Points on a hilly landscape, in no order, each with its height.
A ball rolls from a point to whichever of its 6 nearest points has the largest drop for the distance, and stops where none of them is lower. Distance is the straight distance between rows; heights are no part of it.
z_638 h=46.3: [171  91 148 159  96 112 160 152 142 131 170 158]
z_290 h=31.2: [177  87 157 131 110 119 154 148 134 137 183 166]
z_165 h=29.2: [117 138 130 148 125  96 118 106 163 123  93  96]
z_91 h=39.7: [155 135 132 173 108  74 151 142 179  91 116 127]
z_927 h=39.8: [160  63 174  50 118  89 114 127 144 132 189 192]
z_867 h=4.5: [174 114 172  86 131 137 155 150 119 129 163 184]
z_142 h=24.6: [ 86 130 107 121 138 153  91 110 117 156  98 108]
z_717 h=7.6: [ 96 134  84  89 159 188  73 129  83 150 110 127]
z_67 h=42.7: [100 128  94 106 149 168  90 108 116 158 101 126]
z_505 h=35.7: [ 67 199  95 147 159 138 149 140  75  80 132  76]
z_576 h=44.6: [100 128 108 126 133 145  99 105 136 152  91 112]
z_819 h=44.7: [ 81 155 111 130 144  91 124 102 120 105 143  60]
z_18 h=58.3: [155 140 124  77 149 165 143 109 131 139  88 169]
z_756 h=59.7: [163 107 143 176  83  89 166 154 151 109 153 151]
z_643 h=19.4: [167  86 147 164  77  95 158 147 145 125 181 152]
z_551 h=65.4: [156 138 119  90 148 165 141 107 142 152  91 162]
z_422 h=51.6: [158 122 141 179  94  81 159 150 167  96 138 142]
z_268 h=65.1: [159 105 138 177  76  75 162 151 156  96 166 148]
z_90 h=25.6: [103 135 125 141 130 112 108 101 154 131  94  94]
z_735 h=55.1: [ 65 170 105 138 150 109 137 116  94  94 152  67]
z_594 h=45.7: [159 118 140 179 102  96 159 151 160 111 129 144]
z_689 h=47.2: [ 68 145 116 136 132 123 105 113 105 124 119  83]
z_258 h=46.8: [169 112 150 166 103 118 160 153 150 126 142 155]
z_478 h=32.9: [ 83 149  98 119 145 188  84 148  60 139 112 106]
z_494 h=30.3: [ 90 134  95 107 150 178  80 129  84 153 111 114]
z_727 h=29.8: [172  71 169  71 118 103 121 133 138 137 196 181]
z_632 h=27.6: [177  73 158 109 104 111 137 136 139 142 202 163]
z_357 h=51.4: [158 131 128 125 141 153 143 119 155 147  93 152]
z_340 h=39.2: [ 71 139 103 128 138 159  86 130  84 141 115  96]
z_148 h=39.5: [176 117 149 156 118 128 160 149 151 134 131 155]
z_768 h=35.3: [148 140 134 168 120  79 138 128 179 102 104 114]
z_141 h=24.5: [ 66 169 111 141 140 171 107 153  50 112 108  87]
z_24 h=52.4: [ 66 161 108 132 145 100 129 109 106 104 147  64]
z_186 h=22.0: [ 98 133  85  87 157 183  80 119  98 155 108 132]
z_471 h=32.7: [132 135 126 146 128 122 120 112 161 134  83 116]
z_491 h=46.9: [141 131 121 128 136 144 128 113 153 150  84 132]
z_345 h=48.4: [ 67 147 117 130 138 108 115 109 104 110 129  70]
z_239 h=56.4: [126 131 107 114 143 160 112 105 146 156  87 130]
z_993 h=48.0: [172 137 145  81 146 161 157 126 128 134 103 177]
z_156 h=17.1: [160 129 143 155 122 126 149 133 161 138 103 143]
z_981 h=56.5: [168  68 144 154  54  84 148 132 148 133 196 140]
z_400 h=62.2: [154 133 122 111 144 160 137 112 149 147  89 156]
z_122 h=32.2: [175 134 158  92 143 152 161 141 129 133 130 178]
z_305 h=47.4: [ 64 141 109 136 135 143  98 127  89 129 115  88]
z_506 h=9.4: [ 76 144 103 130 138 172  90 145  63 136 117  96]
z_423 h=38.8: [110 128 118 137 130 140 106 103 147 151  85 113]
z_474 h=17.6: [ 73 198  89 147 169 130 159 139  85  76 144  73]
z_485 h=20.8: [175  89 167  94 119 119 142 143 127 136 191 176]
z_778 h=18.7: [181 115 163 107 131 140 160 150 130 133 156 176]
z_4 h=28.5: [176  69 160  86 105 106 124 127 141 141 202 170]
z_945 h=34.2: [ 85 144 119 139 131 105 105 102 130 124 113  81]
z_842 h=35.0: [ 90 144 120 133 132  92 113  95 139 112 120  71]
z_215 h=21.1: [ 58 165 113 143 137 146 115 139  67 109 122  87]
z_65 h=42.2: [177 128 149 118 137 147 158 139 143 140 123 170]
z_787 h=32.4: [141 138 138 156 121 100 134 122 170 120  90 119]
z_553 h=45.9: [ 65 179 106 145 154 129 136 131  80  89 144  77]
z_833 h=39.1: [156  72 175  51 120  95 114 134 137 127 183 193]
z_515 h=35.5: [102 154  95 104 158 203  77 159  39 134 108 114]
z_963 h=40.3: [174  71 153 142  85 103 149 142 140 135 195 156]
z_636 h=30.2: [154 131 134 149 126 131 140 120 160 140  90 137]
z_549 h=31.7: [121 144 127 141 132  79 117 102 167 105 105  79]
z_822 h=61.1: [126 135 101  95 148 170 114 103 134 158  89 148]
z_884 h=31.6: [153 133 140 167 111 101 144 136 170 119 100 134]

Call two points neighbours if one is among the 6 nearest of the other. Go from one point of each pair to the other, from neighbour to neighbour, staying as low as possible. Name the highest point that can't be avoided.
z_643 and z_156 -> z_148
z_142 and z_474 -> z_494
z_156 and z_90 -> z_787
z_506 and z_90 -> z_423
z_506 and z_474 -> z_215
z_643 and z_867 -> z_290

Where does a ball stop that starts at each point below?
z_689 -> z_90
z_822 -> z_717
z_422 -> z_156
z_768 -> z_90
z_632 -> z_867
z_65 -> z_867
z_290 -> z_867
z_18 -> z_867
